A landscape with many peaks, sampled at points; each row gives a point and its height.
From any point a climber takes the steepest step (rise divided by distance) to one of its 2 nearest points. It stops when none of these is higher. Distance is the straight distance between rows; heights are no part of it.
k980 h=4.95: [138 111 129 157 112 136 135  94 161  77 151 168 133 129 105  69 160  69
 134 150 189 123 135 139  90]
k560 h=2.33: [181 105 134 104 143 137 158 129 137 136 138 142 121 135 124 154 111 167
 124 130 126 145 102 114 143]
k570 h=3.87: [193  78  82 104  84 127 113 124 121 139  82 133 140 111 134 119 136  48
 134 114 172 138 145 129 154]
k537 h=5.56: [149  90 153 108  88 104 150  62 147 111 155 144 139 149  82 144  90 101
 111  93  97 156 174 128 121]
k29 h=4.36: [123  98 118 134 155 160 112  98 118 151 124  97 201 162 150 118 112 110
  92 107  74 158 153 138  88]
k293 h=2.95: [117 145 108 149 142 109 133 101 139 148 169 144 176 144 132  97 158 126
 106 143  95 140  99  78  94]
k473 h=6.54: [124  88 155 119 104 139 142 152  73 105  84  89 102 123 125 116 100 104
 159 106 167 125 127 140 156]
k848 h=4.76: [ 83 146 113 152 134 182 127 109 120  91  50 146 121 139 172 120  72 175
 130 149 106 162  94 137 134]
k237 h=4.06: [133 156  80 181 115 124 119 157 120 155 137 118 123  99 126 106 186 122
 181 149 201  73 155 158  85]
k733 h=4.87: [170  96 129  75 150 149 146  93 172 102  55 168 103 134 142 136 109 103
 130 168 142 151 126 144 158]
k929 h=6.14: [166 143 171  68 169 142 159 175 131 130 109 101  91 108 141 121 140 133
 118 143 146  86 107 120 164]
k867 h=2.68: [144 142 133  89 140 122 169  83 140 136 141 167 124 148 118 117  94 131
  81 171 116 138  96  89 135]
k261 h=4.43: [ 70 133  83 206 107 147  80 138 145 103 106 150 129 106 133 150 157 141
 177 143 108 126 153 181 121]
k23 h=4.50: [135 100 124 144  83 196 108  84  97  78 119 198 131 122  68 173  87 128
 117 102 152 120 105 142 112]
k945 h=4.63: [189 141 106 141 154 118 129 176 130 168 143  88 135 116 169 124 147 143
 137 113 103 143 143 117 150]
k462 h=7.12: [163 165 143  95 137 144 124 132 179  94 118 199 154  96 132 100 156 104
  76 179 118  97 124 128  75]
k292 h=4.13: [155 137 133 139 177  80 154 143 130 160 173  39 119 142 170  80 163 121
 143 116 133 125 139  91 158]
k507 h=5.02: [122 106 146  94 111 114 131 150 106 173 130 103 117 131 111 137 113 127
 141  90 115 128 179 152 133]
k55 h=5.49: [109 163 106  70 111  95 100 136 141 169  92 154 159 105 159  97 134 109
  76 137  80 147 138 109  91]
k791 h=2.00: [156 110 181 106  99 138 161  89 149  61 170 190  91 123  73 145 103 137
 118 141 141 117 125 136 120]
k825 h=2.57: [148 103 124 114 140 112 124 120 110 127 137 126 183 150 140 117 152  71
 102 115 110 132  75  85 124]
k640 h=3.50: [ 98 158 108 159 132 133 128 107  74 135 152 101 132 148 166  77  44 143
  92 126 129 183 120  96 129]
k653 h=5.93: [123 177 114 140 148 167 112 197  76 151 102 106 108  86 170 121 104 187
 121 124 116 114 123 134 105]
k813 h=2.69: [193 104  62 172 117 113 117 115 109 144 153 144 159 107 129 120 142 112
 130 115 158 152 103  66 108]
k79 h=1.97: [ 78 153 172 129 114  91 114 153  76 132 149  99 138 125 128 141 132 130
 112 102  74 119 107 106 123]
k552 h=4.93: [135 130 143  61 102 100 149  91 177 148 133 168 118 137  97 145  78 147
 104 103  86 156 205 144 120]
k28 h=4.40: [148  98 137  94  71 110 105 148 112 110 101 149 135  96 111 144 121  72
 113 104 135 139 124 106 137]
k695 h=3.05: [156  96  63 144 121  82 131 124 115 177 126 100 150 136 160  93 125  95
 138 137 135 162 106  68 160]
k628 h=3.73: [ 51 152 152  91 149 152  97 153 149 132  59 118 111 138 163 147 105 157
 111 135  77 136 157 188 133]
k619 h=1.88: [169 117 185 120 148 129  87 189 146 100 129 153 154  95 130 192 170 132
  95  95  93 128 102 103 127]
k703 h=4.44: [183 103 114  63 118 131 145  80 187 128  80 192 124 133 116 154  89 139
 121 137  95 155 178 145 132]
k976 h=2.75: [114  99 136 180  97  94  98 182 119 136  93 115 133 116 124 184 126 148
 165  68 104 165 124 107 153]
k893 h=5.44: [144 129 142  67 163 133 167 122 179 124  83 110  72 137 139 117 110 146
 146 175 150 125 106 142 187]
k849 h=3.44: [118 142  66 170 129  88 118 141 111 172 131  89 163 141 161 112 168 119
 161 119 119 112  85  74 133]
k546 h=5.38: [189 112  92 177 114 162 126 167  66 119 113 116  97  91 125 135  94 150
 161 117 203 126 105 117 144]
k157 h=4.07: [135 170 163 132 141 165 150 142  84 103 136 102 103 115 158  92  50 163
  83 143 134 165  92  95 114]
k673 h=1.19: [ 80 187 177 130 119  70 139 145 147 106 189 123  87 116  95 124 178 140
 139 153 123  81 120 124 122]
k767 h=1.65: [134 106 129 125 115  76 162 115 180 114 174 144  76 133  89 131 172 164
 178 151 153 113  97  96 188]
k90 h=4.46: [124 108 170 145 164 109 149 135 126 109 158  48 134 152 157 110 132 130
 136  95 104 157 147 116 162]
k900 h=5.04: [ 75 103 162 115 126 103 139 129 101 145 123  47 126 167 139 120  79 123
 128  71 104 166 181 140 164]
k694 h=2.65: [158 146 151 144 167 107 139 134 139 106 178 102 166 125 176  89 165 132
 102 129  89 137 125  78  99]
k520 h=4.99: [103 172  92  86 186 170 124 146  86 182  83  92 132 148 185  70 112 148
 112 153 148  91 101 124 116]
k622 h=1.66: [ 82 116 214 105 118 103 145 140  94 106 177 108 117 143  82 153 111 134
 116  98  91 128 119 124 149]
k158 h=3.37: [167 137 102 189 128 199 140  77  93  75 141 135 113  83 137  89  60 125
 112 154 184 149 108 145 122]
k807 h=2.96: [189 112 125 174 129 178 128 100 105  80 158 114 142  98 149 110  73 151
 105 109 138 161 154 128 109]
k697 h=6.40: [181 120 182 118 178 156 134 166 123 103 190  83 119 110 120 140 162 146
 118 122 118  97 144 158 122]
k43 h=1.89: [103 187 127 103  90 105 147 143 168 182 144 194 155 121 101 117 171  93
 115 158 167 111 148 176  39]
k915 h=0.45: [  8 169 120 166 100  92  79 140 109 138 125 151 138 120 116 173 150 123
 150 149 114  91 125 161 120]
k937 h=4.88: [ 86 136 103 101 137 108 104 120 142 167 100  97 194 152 185 103 143  84
 100 125  85 136 170 132 101]
k334 h=5.64: [156  81 165 159 176 168 152 124 102  95 194  89 127 143 102 137 150 145
 146 109 155  98 116 129 131]
k965 h=3.32: [ 85 139 172 106 146 141 138 138 155  87 104 123 120 143 133 129 116 154
 112 140  70 146 121 142 132]
k761 h=2.70: [130 130 104  97 149  99 161 103 183 191 120 101 111 170 136  86 136 114
 138 150 159 146 176 136 141]
k71 h=3.88: [140 103  92 139  78 133 136  79 102 132 134 190 124 128  68 178  96 139
 140 112 146 140 103 108 133]
k821 h=7.34: [140 166 144 120 175 134 130 160 111 169 158  78 117 126 135 130 189 144
 137 123 133  62 159 165 118]
k984 h=3.07: [155 129  78 119 135 129 119 131 180 162  82 125 130 119 163  99 163 102
 148 165 145 131 153 150 134]
k475 h=2.31: [ 91 123 147 185  96  95 113 165  76 140 121  87 147 145 136 140 115 154
 125  68 108 150  98  82 124]
k120 h=6.19: [123 116 105 154 123 140 144  77 136  90 105 131 127 141 157  77  97  86
 139 158 145 162 108 112 150]
k30 h=6.35: [ 95 208 107 103 152 104 108 160 128 204 125  84 108 149 164 125 146 163
 132 114 141  75 184 154 130]
k577 h=3.85: [147  91 189 141 159 177 128 116 127  96 154 106 187 163 123 155 101 135
  88  95  76 141 134 137 109]
k242 h=3.93: [112 142 107 144 176 134 142 137 116 142 109  89 144 148 168 103 157 119
 153 160 138 124  51  95 161]
k160 h=5.50: [143  84 123 155 137 146 110  91 154  79 119 136 165 131 141  91 146  77
 136 142 132 149 143 143 109]
k444 h=4.98: [113 104 123 189 120 165  95 104 153  90 127 137 158 122 140 126 147 113
 148 115  93 146 184 180 108]
k233 h=2.38: [117 125 114 117 153  64 173 103 154 168 138  96  94 162 135 113 106 149
 144 129 123 158 131 104 175]
k240 h=0.70: [ 56 165 136 124 131 103 110 133 158 169 126 173 148 143 113 178 157 126
 116 157  77 101 127 155 121]
k555 h=7.54: [ 90  70 158 136 126 110 122 117 143  77 167 110 138 172  89 139 165  76
 151 101 128 117 122 120 144]
k437 h=5.99: [139 143 166  72 128 124 104 173 119 164 142 148 116 104 106 178 153 131
  92 125  93  69 130 153 132]
k946 h=6.33: [124  54 113 146 122 145  96  97 151  65 114 156 139 164 100 179 164  78
 170 105 154 131 118 138 143]
k654 h=5.33: [157  79 151 122 118 175  95 120 123  76 116 170 144 129  99 196 136  99
 120  96 168 122  92 123 132]
k543 h=6.21: [154 120 111 129 151 150  94 133 179 106 102 180 148 120 119 160 163 113
 112 149 114 113 117 156 101]
k101 h=1.37: [101 114 129 149 116 107 124 123 147  66 151 163  94 107  90 152 171 150
 191 137 165 118  92 125 151]
k441 h=2.35: [ 73 141  94 141 126  71 130 109 175 147 110 104 125 154 153 122 142 151
 183 134 106 148 131 102 170]
k901 h=4.69: [189 127 132 175 135 142 153 148  84 105 118 100  86 104 143 118  69 148
 121 131 166 167  83  90 151]
k556 h=3.48: [181  57  64 124 114 151 120 117  97 164 104 111 133 130 104 135 118  75
 164 115 195 117 160 171 130]
k164 h=5.37: [130 148  90 152 136 124  72 170 179 133 124 173 149  83 128 198 197 130
 138 148 124  97 131 154 119]
k949 h=7.04: [139 160 177  70 139 146 142 186  76 158 124 109  85 104 119 153 110 178
  97 120 120 101 119 132 147]
k115 h=4.39: [145 117 113 148 111 160 121 140 116 110 155 155  99 103  97 106 166 109
 142 142 187  85 129 131  99]
k301 h=2.29: [158 129 158 129  80 144 121 102 127  48 160 178 129  92  92 116 116 110
 100 123 140 126 133 108  82]
k382 h=4.89: [118 118 170 159 152 180 147 135  53 106 179  67 132 149 114 121  93 141
 116 114 145 116  91 132 127]
k430 h=2.21: [175  84 169 124 162 150 105 177 113 122 118 102 168 125 135 154 168  82
 108 100 115 127  93 111 130]
k967 h=5.24: [175 159 112 153 154 150 109 185 131 122 121 125 133  78 167 130 148 173
 106 138 113 134 110 116 105]
k883 h=4.64: [132 181  95 154 120  94  99 165 179 155 144 130 108 101 123 157 204 140
 166 156 157  79 149 155 116]
k184 h=6.25: [144 169 129  88 122 107 105 149 149 157 132 155 159  94 127 127 184  78
  80 142 108 101 122 115  85]
k644 h=4.23: [110 153 121 124 124 196 106 143 133 120  47 158 126 100 148 146  92 157
 114 138  96 147 128 176 125]
k714 h=3.38: [143 100 176  77 146 184 142  97 136 122 149 124 170 167  94 147 108  90
  77 126 101  90 139 163 115]
k765 h=5.73: [144  69 154 140 103 107 154 128  76 116 130  72 110 146 130 111  65 103
 140  70 150 175 163 118 160]
k864 h=3.01: [149 109 166  79 157 153 188  64 142 122 152 143 138 189  86 117  85 111
  82 154 140 110 122 130 130]
k593 h=2.63: [185 120 154 128  79 139 127 116  91  56 167 120 128  85 135  81  79 111
 100  99 155 157 156 116 107]
k772 h=3.69: [119 131 135 121 121 155 101 188 101 165  26 117 129 128 150 161  97 142
 114 107  98 150 101 145 134]
k69 h=3.10: [177  90  70 152 130 140 120 115 111 185 152 117 157 129 107 124 161 105
 154 109 166 104 137 132 103]
k484 h=6.38: [ 99  65 186 117 126 100 155  84 166 110 185 149 146 182  56 154 129 114
 134 113 113 127 155 145 126]
k492 h=3.89: [163 120 127 136 116 198 138  82 127  73 103 170  95 108 108 147  86 137
 131 149 170 135  98 159 134]
k677 h=3.47: [154 138  82 107  98 127 111 157 155 142  83 156  95  78 113 135 153 137
 158 149 141 122 152 159 144]
k941 h=5.74: [121 112 122  81 109 154 143 127 101 146  89 129 101 124  96 141  88 114
 122 141 152 107 137 155 147]
k420 h=3.92: [ 99 134  72 164  67 100  98 132 150 142 107 155 104 105 107 147 145 135
 183 137 141 123 176 167 129]
k128 h=2.59: [100 163 100 144 109  72 163  81 132 177 194 153 133 151 102 106 142 169
 135 147 123 126 123  81 105]
k641 h=1.96: [174  84 121 123 133  95 147 125 144 150 164 129 100 140  95 155 153 125
 161 100 155 129 114  93 173]
k479 h=1.42: [ 36 169 153 134 113  86 171 114 134 119 160 129  64 134  97 111 135 178
 167 149 127  98 126 126 141]
k989 h=2.67: [ 61 144 117 143 108  89 116 120 117 125 108  97 115 135 159 109 112 166
 163 124 106 155 161 149 140]
k583 h=3.03: [ 62 153  97 129 144 122 108 110 103 150 114 101 135 149 189  67  79 169
 125 103 103 168 167 122 110]
k143 h=0.94: [ 74 198 149 139 129  68 101 148 169 142 176 139 142 114 140 177 199 140
 130 152  87  89 120 129 119]
k373 h=4.45: [130 160  93 112 173 161 158 119 116 153  91 115 120 131 159  80 123 115
 102 197 161 115  73 116 136]
k424 h=2.24: [ 88 181 134 116  89  88 166 106 156 180 174 192 147 146 100 112 150 141
 114 146 125 131 162 126  56]
k67 h=5.61: [ 95 205 118  86 168 118 131 143  62 196 140  90 108 136 169  88 114 170
 104 125 138  81 143 128 114]
k692 h=5.43: [ 78 131  94 152 133 125 135  85 145 107  70 147 114 164 179  97  91 139
 150 143 120 193  92 103 174]
k750 h=3.19: [103 129  94 169 118 121  72 175 125 151  68 137 149 109 156 190 129 162
 143 103  76 147 118 137 143]
k470 h=1.69: [ 84 132 140 124  83 108 158  97 136  82 157 180  63 128  62 114 119 151
 157 147 164 110 124 122 142]

Where does a climber stop that starts at each point below?
k441 -> k473
k233 -> k160
k695 -> k821
k79 -> k120
k641 -> k462

Call two points neighbours if one is among the 2 nearest of the other. Go from one point of each pair to the other, from neighbour to neighbour, staying as high as possible. Name the lowest point that can't be avoided.
k949, k120 -> k237
k949, k821 -> k157
k949, k23 -> k703
k949, k462 -> k437
